The views of a scene show one set of named points, each view turned or mirrored, shifted and resized as a whole, with a little noise and some points left out.
In the rows, 128 means zero.

Scene 1
View 1
<245>: 149	127	137	145	143	143	97	105	105
<71>: 126	138	126	136	139	147	99	112	103
<253>: 147	139	127	132	135	126	97	126	118
<38>: 154	145	140	130	141	126	94	118	97
<263>: 148	113	128	154	147	152	100	88	116
<162>: 111	107	132	164	153	196	93	56	79
<240>: 160	135	140	140	146	132	91	104	95
<117>: 142	162	133	117	134	118	99	144	101
<27>: 146	134	120	135	135	124	103	133	135
<64>: 151	164	150	118	141	119	91	124	71
<120>: 134	169	117	107	122	107	106	165	126
<261>: 144	106	129	160	148	161	99	78	111
<188>: 148	125	146	150	152	155	91	81	75
<49>: 126	139	135	141	143	153	94	98	86
<178>: 130	164	137	121	135	132	93	128	84
<279>: 146	116	110	145	136	137	106	120	152
<250>: 133	154	113	117	123	113	108	158	139
<54>: 149	167	118	110	121	92	107	172	139
View 2
<279>: 120	113	146	142	111	122	139	142	119
<27>: 115	123	134	135	117	122	129	139	126
<245>: 120	144	141	130	96	118	131	148	135
<253>: 112	133	129	128	113	121	127	138	128
<54>: 100	114	113	120	152	129	112	124	122
<38>: 114	149	128	120	107	123	120	142	139
<71>: 102	145	129	130	98	113	135	147	128
<120>: 93	124	109	122	141	124	116	127	123
<178>: 93	152	107	111	121	122	113	133	138
<117>: 100	140	117	118	123	122	117	135	132
<261>: 123	147	152	141	75	113	142	159	132
<188>: 125	158	138	120	87	120	121	150	143
<64>: 103	163	115	107	111	124	110	135	143
<49>: 103	157	131	128	89	111	133	153	133
<162>: 105	171	149	143	52	100	155	170	131
<263>: 127	126	153	142	94	118	139	151	124
View 3
<64>: 136	130	128	118	79	112	76	139	91
<120>: 164	177	110	95	75	138	99	130	77
<245>: 136	125	128	111	129	113	124	169	124
<253>: 151	152	118	105	102	122	110	149	101
<38>: 139	136	125	111	99	112	96	150	98
<71>: 151	127	122	108	98	133	114	152	119
<279>: 155	169	116	97	128	128	139	158	111
<240>: 135	130	127	117	112	108	103	155	106
<263>: 139	127	126	112	132	117	130	168	127
<188>: 129	118	131	118	112	104	103	162	113
<178>: 147	130	120	112	77	127	93	141	100
<162>: 142	73	136	116	118	131	132	175	166
<250>: 164	182	107	91	89	137	113	136	86
<54>: 159	196	106	93	85	130	100	129	68
View 4
<240>: 115	119	94	127	107	124	135	125	116
<117>: 88	122	139	143	136	130	109	131	132
<245>: 125	126	94	117	114	125	135	117	114
<64>: 94	106	116	150	116	108	138	134	122
<120>: 95	130	153	135	148	140	103	121	139
<253>: 115	130	117	122	125	133	121	118	125
<49>: 132	116	101	122	122	115	156	115	116
<250>: 105	141	144	125	145	147	103	120	136
<178>: 107	111	127	141	133	115	140	123	126
<27>: 119	142	117	116	125	144	109	116	126
<38>: 99	113	118	142	121	118	131	130	127
<261>: 149	131	78	102	105	126	150	109	107
<162>: 169	113	75	102	116	107	192	100	104
<279>: 134	150	108	101	123	151	114	108	122

Which points are out of place in each view (at most two, in the order of its rows)? Write - if all are in place.
view 1 | <188>
view 2 | <178>, <263>
view 3 | <245>
view 4 | <117>, <38>
